Each row is a point on a landscape with many peaks, with its height.
A climber steps from a point to the highest of its 2 nearest points, and stops where none of them is higher. Distance is the straight distance between rows; heights are no part of it.
Z374: [165 146 125 141  96 124 129  89 110 117 128 100 127 115  79 140 125 142
 110 107 101 164 109  54 122]  height 59.4
Z574: [126 128 122 174 152  86 154  82  83 123 151 143 127 114 108 161 148 145
  87  96 122 172  93  88 131]  height 41.3
Z881: [121 110 158 137 133 125 135  83 132 113 148 133 110  73 139 136 114 176
 131 112 152 151 151 127  95]  height 70.9
Z912: [146 146 145 141 178 127 107  83 100 119 105 160 108  91 161 112 145 108
 123 129 114 166 149 119 161]  height 41.9
Z604: [185 157  90 125 132 108  99 118 118 157  78 142 145 169 146 101 129  76
 103 131  96 140 161 108 173]  height 2.5
Z959: [158 132  95 106 104 130 117 140 152 144 100 135 148 162 122 103 111  89
 106 128 121 112 158 128 146]  height 3.2
Z911: [124 165  94 108 171 111  70 155 131 157  88 170 120 130 160 133 181 118
 120 146 109 112  82 115 151]  height 9.2
Z408: [130 125  68 125  83 119 118 181 161 116 132 151 119 143 114 117  97 136
  86 106 137  60 116 125 115]  height 23.6
Z957: [119 146 173 111 118 130 134 161 165 173 137 128 110 105 145 149 144 129
 159 125 147 115 143 166  83]  height 73.6
Z457: [111 172 196 158 162 137 172 150 107 145 163 136  96 127 134 149 172  56
 149 120 114 144 123 161 144]  height 57.4
Z819: [132 127 154 127 160 135 138 101 125 158 114 143 144 142 148 120 147  87
 131 132 127 150 176 169 160]  height 65.7
Z352: [123  78 139 127  74 152 131 129 149  41 159 107 101 123 127  70  44 114
 155 138 141  87 185 175 137]  height 47.8
Z415: [153 116 130 150  97 131 157  52 124  98 152 120 120 164  99  93  83  96
 102 122 113 179 160 113 157]  height 47.0
Z182: [151 143  83 157  62  86 139 170 145 137 141 141 119 167 114 116  88  94
  81  96 131  97 118 101 125]  height 20.3
Z192: [ 96 133 166 126 193 126 134 148 118 135 133 149 104  81 145 162 167 161
 144 124 134 141  93 135 120]  height 37.8
Z576: [161 163  70 132  87  71  99 157 152 169 122 151 127 155 134 133 135 118
  79 100 123 108 109  85 106]  height 17.2
Z428: [139  89 121 114  65 160 136 121 154  68 140 107 128 155 101  69  56 100
 127 135 127 117 173 141 160]  height 49.0
Z307: [141 128 141 143 147 158 136  87 110  86 125 149  97 105 126  99 104 108
 119 131 117 142 156 140 162]  height 43.1
Z707: [104 100 137 190  79  88 151 152 140  74 157 156 103 138 164  89  58  59
 135 121 156  82 155 191 154]  height 59.2
Z869: [100 143 147  83 140 112  94 165 176 189 122 136 131 117 161 159 180 155
 156 137 146 108 102 163  80]  height 63.9
Z741: [119  92 176 126 126 155 156 114 138 128 165 104 111  97 128 143  96 191
 167 132 161 136 161 168  76]  height 67.5
Z329: [ 96 105 117 115 151  97 109 142 143 138 122 158 123  84 157 161 142 190
 119 120 154  97 106 143  88]  height 30.3
Z655: [171 125  75 140 141 130 115  92  85 103 102 130 134 149  98 112 105 155
  93 134  91 138 111  75 156]  height 46.8
Z937: [135  77  69 103 100 139 106  88 135  97 110  97 197 157  78 133 115 196
  99 144 130 131 126  93 127]  height 75.8
Z665: [109 127 132  72 165 171  96 135 130 132  91  99 160 100 135 124 159 161
 170 166 136 136 100 116 125]  height 5.0
Z493: [139 109 114 117 166 151 147  84 110 136 110 134 157 175 108 110 123 105
 114 141 105 151 149 149 187]  height 63.3
Z839: [113 121 147 123 170 160 134 117 111  97 126 134 109  82 109 139 139 166
 136 130 122 138 100 115 133]  height 40.4
Z749: [134  85  72  90 158 169 103 110 121  74  97 139 151 131 137  76 101 142
 111 157 136  98 171 165 149]  height 54.2
Z929: [ 71  99 147  95 137 136  94 113 128 145 112  89 184  94 140 162 165 221
 176 153 155 147  97  93  97]  height 51.3
Z519: [ 97  90 161  99 170 151 126  88 127 158 125 108 173 125 156 136 146 196
 179 157 150 161 146 149 120]  height 62.0
Z803: [134 181 155 134 102  98 126 147 152 168 144 139 104 122 148 140 166  64
 123 102 130 130 127 138 101]  height 50.7
Z283: [142 148  82 185 141  69 135 126  85 129 135 163 115 123 123 159 137 144
  66  92 121 135  80  75 120]  height 45.7
Z164: [151 118 100  87 116 155  86 146 160 117  79 145 143 132 152  85 111  96
 121 156 139  96 186 165 132]  height 4.0
Z499: [127  89 168 103 140 145 127 109 144 168 138 100 147 108 164 138 113 200
 184 146 170 148 182 165  73]  height 64.6
Z59: [ 93 142  94  70 149 132  78 178 158 164  94 131 152 141 132 149 190 152
 139 157 125  99  42 123 118]  height 2.0
Z759: [151 120  16 118 132 134  74 161 107 104  84 122 179 160 108 129 119 195
  91 156 122  75  84  68 131]  height 59.6
Z73: [150 112  44  84 117 165  90 153 133  68 102 119 146 125 115  86  98 152
 102 143 132  69 137 117 121]  height 18.4
Z220: [181 146 113 143  57 105 154 116 126 129 131  95 128 179  90 101  84  71
 106 111  98 154 144  84 145]  height 40.0
Z286: [147 155 131 103 115 146 113 130 142 137 112 114 124 106 108 127 141 117
 130 120 116 126 118  98 121]  height 73.7
Z319: [130 137 207 144 148 149 176 104 126 168 168 117 129 124 156 131 149 127
 175 129 148 172 184 167 110]  height 72.1
Z349: [123 109 202 167  84 133 159 144 145 122 178 112  81 105 147 125  65 121
 193 131 166 117 179 189  86]  height 57.7
Z508: [133 166 137 156 138 121 169 140  92 130 142 135  97 145  99 139 138  66
 113 106  94 129  92 124 159]  height 42.7
Z763: [ 78 135 131 103 194 109 106 165 120 163 115 132 147 136 134 178 206 149
 144 132 105 142  47 101 149]  height 35.5
Z620: [154  88  91 144  76 139 147  85 137  69 159 117 123 183  92  75  51 116
  92 133 113 140 161 112 170]  height 47.9
Z435: [150 166 189 149  78 151 138 126 148 120 134 116 101 111 133 101 113  48
 155 127 127 137 179 139 129]  height 43.6
Z158: [176 180  91 185  81  97 154 163  93 115 135 124  82 165  93 119  87  85
  96 109  90 102  76  78 138]  height 33.2
Z908: [120 124 190 147 150 135 153 131 132 156 132 152 118 129 163 133 133  92
 153 142 146 135 192 206 121]  height 68.3
Z111: [ 99 145 182 147 147 149 173 157 123 129 159 134  88 104 110 149 138 108
 148 116 129 118 103 160 126]  height 52.7
Z713: [146 115  41 116  99 153 119 175 129  90 118 129 139 169  93  99  81 137
  89 127 119  58 117 112 141]  height 20.5
Z365: [128 109 199 155 127 143 146 151 136 157 148 136  93 124 166 142  95 127
 186 149 164 120 205 216  87]  height 62.8
Z354: [111 170 172 129 188 133 123 164 129 161 135 161  96 125 155 152 202  80
 142 136 111 136 111 163 139]  height 63.2
Z45: [ 83 135 175  92 205 162 100 172 130 159 110 112 134 100 177 151 197 180
 213 170 141 149  87 130 112]  height 62.9
Z556: [124 119 115 150  53 119 136 160 150  70 159 125  92 107 109 103  63 115
 118 100 140  76 124 125 122]  height 50.9
Z255: [105  65 121  94 161 148 119  92 130 112 123 117 153 108 141 126 112 202
 145 149 157 131 156 167 104]  height 59.5
Z19: [140 101 104 119 117 135 105  97 132  78 126 133 118  80 132 111 101 175
 110 114 139 122 153 108 108]  height 74.4
Z388: [ 98 100 123 156 175  87 125  66  93 134 133 149 154 108 142 157 157 183
 105 112 134 173 109 100 144]  height 39.3
Z760: [124 154 171 118 193 148  96 119 114 138 103 141 121  88 169 127 179 120
 164 145 115 166 128 117 150]  height 40.5
Z249: [119  78  85 111 118 148 141 133 137  88 127 134 139 145 114  97  82 137
 106 129 139  86 161 170 144]  height 51.4
Z569: [125 132 107 112 186 161 123 160 104  92 105 148 101 111  98 136 146 140
 117 142 101 108  67 114 157]  height 37.6
Z888: [136 133 164 154 135 135 162  46 112 121 168 125 115 129 114 119 123 108
 120 118 120 197 148 113 141]  height 46.4
Z998: [133 150  81 125 147  93  99 144 115 161 100 144 138 139 126 154 164 148
 102 125 102 120  76  80 140]  height 11.3
Z558: [159 127  83 175  86  78 155 119 102 129 134 116 155 182  68 161 114 155
  71 104 111 134 104  71 123]  height 70.4
Z632: [150 152 111 150  99 138 166 149 103 110 129 119 103 166  74 115  93  74
 120 121  86 103  94 114 169]  height 39.0
Z326: [105 122 135 159  92 113 168 142 131 101 162 135  97 102  95 142 100 131
 108  93 143 102 100 130 110]  height 55.8
Z467: [121 104 113 180  69  92 171 146 138  98 162 139 122 167 123  94  63  69
 107 103 143 106 137 150 162]  height 63.4
Z659: [109 103 121 120 115 125 159 143 147 139 136 141 140 145 110 133 108 124
 109 112 140 102 136 168 132]  height 48.0
Z896: [107 100 126 145 103 112 131 166 154 104 137 164  95 130 154 114  82 100
 123 124 152  69 168 204 126]  height 54.0
Z313: [ 73 108 128 104 187 119 103 149 127 141 110 142 142 100 145 165 173 192
 142 139 139 122  74 127 121]  height 34.1
Z489: [140 178 153 161  68 109 140 153 140 122 143 133  83 114 131 114 115  38
 129 105 128 116 126 124 119]  height 46.3
Z770: [138 196 174 112 132 117 110 136 141 191 143 110 129 119 164 152 206  71
 153 117 109 153 140 118 114]  height 54.9
Z852: [150  93  90 134  79 123 142  96 134 110 133  98 172 181  56 139 101 166
  88 123 111 144 126  85 135]  height 80.4
Z160: [122 134 174 130 152 187 137 133 115  79 138 131  67  62 123 123 115 141
 160 135 130 119 129 146 117]  height 42.6
Z82: [118 125 167 141  97 103 156 136 151 144 153 134 105 101 145 135 111 114
 130  98 164 127 156 160  88]  height 67.1
Z217: [134 156 155 166 153 116 142 114 106 135 121 170 109 132 156 121 147  44
 113 122 119 148 165 162 156]  height 69.0
Z31: [102 134 142 161 115  85 176 135 128 143 165 146 115 121 123 154 134 103
 102  85 152 130 111 147 103]  height 61.6
Z943: [133 152 161 177 141 131 179  90  79 107 163 132  91 119 107 126 128  72
 119 104 114 174 112 118 152]  height 45.3
Z769: [ 96 131 132  71 179 153  64 156 143 148  75 127 148 105 184 126 170 148
 177 186 148 115 115 158 114]  height 6.2
Z746: [136 111 164 120  75 145 155  77 163 127 164  88 141 132  94 120 106 144
 132 113 137 175 162 109 107]  height 75.4
Z210: [148 131 177 108 101 184 130 126 158 127 116 106 130 123 127  96 108  95
 168 148 133 133 192 160 124]  height 45.2
Z110: [148 161  65 160 111  45  94 142 118 179 119 144 151 158 139 167 161 152
  80 106 109 123  81  56 113]  height 14.0
Z345: [131 137 200 134 104 167 179  85 142 151 180  90 134 138 116 119 132 120
 165 121 134 180 172 133 122]  height 73.9
Z941: [124 162 132 143  72 129 125 175 155 102 142 139  69 101 118 115 104  87
 127 110 127  72 100 131 115]  height 46.2
Z477: [145 137 120 118 156 116 131  93 101 160 111 118 157 156 121 132 154 108
 118 123  95 165 129 104 171]  height 61.2
Z955: [ 92  89 150  99 163 139 109 135 132 142 125 109 144  77 154 164 142 230
 179 154 165 124 111 145  69]  height 47.7
Z407: [103 158 179  98 193 154  99 184 149 167 121 137 110 120 167 154 210 129
 183 163 122 131 100 162 117]  height 73.2
Z176: [ 54 104 154  90 181 164  96 146 110 135 104  85 173 101 160 144 177 210
 208 185 152 161  75 101 121]  height 55.7
Z923: [121 161 138  90 162 135  58 146 152 164  78 153 131 116 180 126 185 106
 156 163 124 119 129 144 131]  height 7.5
Z439: [ 92 116 170 109 162 132 162 134 137 185 148 115 160 131 129 169 169 156
 153 122 138 141 121 154 117]  height 41.2
Z337: [ 97 151 153 118 176 111 147 149 125 179 149 122 142 133 126 180 202 123
 136 113 115 148  89 124 135]  height 38.7
Z285: [175 150  60 203 106  50 142 137  84 141 134 143 136 176 120 149 110 150
  53  95 121 132 104  58 104]  height 56.4
Z201: [124 137 120 202  79  64 171 142 115 113 163 162 112 160 152 106  95  27
 103  92 160 124 119 147 134]  height 68.6
Z669: [121 106  67 119 117 107  98 148 149 115 123 158 138 105 136 136 120 185
  85 111 150  76 117 115 101]  height 26.9
Z383: [149 173 140 117 145  93 123 111 106 190 132 102 156 149 146 154 187  73
 130 107  93 170 133 101 149]  height 58.5
Z115: [123 110  93  70 150 151  73 143 150 122  72 139 154 112 170 108 131 138
 142 170 152  94 152 169 114]  height 4.8
Z21: [106  79  90  86 183 167 104  97 108  84  99 126 157 110 136 108 125 181
 130 165 142 120 130 152 142]  height 56.9
Z866: [134 118 114  99 120 136  90  95 136 125 100 113 153  95 128 120 130 164
 130 129 133 142 131  86 120]  height 78.2
Z635: [156 150 150 121  72 152 146 127 147 126 130  98 124 145  93  98 104  66
 139 120 111 133 154 116 147]  height 42.0
Z206: [138  80 116 116  78 138 138  58 160  98 155 100 155 160  80 116  89 162
 100 129 130 169 159 104 123]  height 76.9
Z818: [171 175  98 125  93 121 108 146 123 125 109 113 109 118  92 133 126 127
 105 115  92 114  92  56 115]  height 65.8
Z332: [132 102  95 143 166 142 129  77  93  80 126 154 115 118 117 113 110 158
  94 127 115 139 127 117 162]  height 44.6
Z391: [114 148 187 132 133 174 138 180 138 108 143 135  61  86 130 134 120 115
 178 146 131  87 119 179 105]  height 46.7
Z743: [180 151 105 146 109  88 131  88  83 144 111  83 147 169  88 149 140 139
 105 116  74 174 108  51 135]  height 55.9
Z849: [134  99 178 131  85 177 133 119 150  83 145 104 103 124 137  83  64 108
 182 157 142 114 207 190 124]  height 46.5
Z684: [ 82 125  97  65 167 146  82 156 123 146  71  98 186 137 133 136 182 156
 157 180 127 127  59 107 143]  height 3.8
Z397: [115  98  51  91 131 142  93 134 125 106  89 106 193 137 101 136 135 193
 112 154 139  96  86  98 122]  height 69.4
Z293: [204 150  71 159 126  89 117  97  72 131  89 113 143 181 115 121 108 167
  91 135  71 151 118  45 144]  height 50.8
Z390: [111  70 129 135  98 105 143 135 150  98 160 136 107 112 141 121  71 155
 118 104 167  97 174 183  96]  height 49.4
Z505: [143 142 109 178 117  87 149 129 116 130 130 176 113 155 154 109 110  52
  84 105 138 128 153 150 151]  height 75.1
Z794: [137 163 177 126 164 142 155  92 106 170 157  92 154 139 138 146 190  94
 152 118  98 195 141 110 156]  height 56.3
Z996: [104 120 120  94 131 120 150 148 153 184 127 118 170 159 105 159 157 129
 120 116 127 111 110 149 127]  height 44.3

For each start below, name the point where the climber stops.
Z439 -> Z866
Z760 -> Z866
Z388 -> Z866
Z158 -> Z428
Z803 -> Z505
Z73 -> Z866
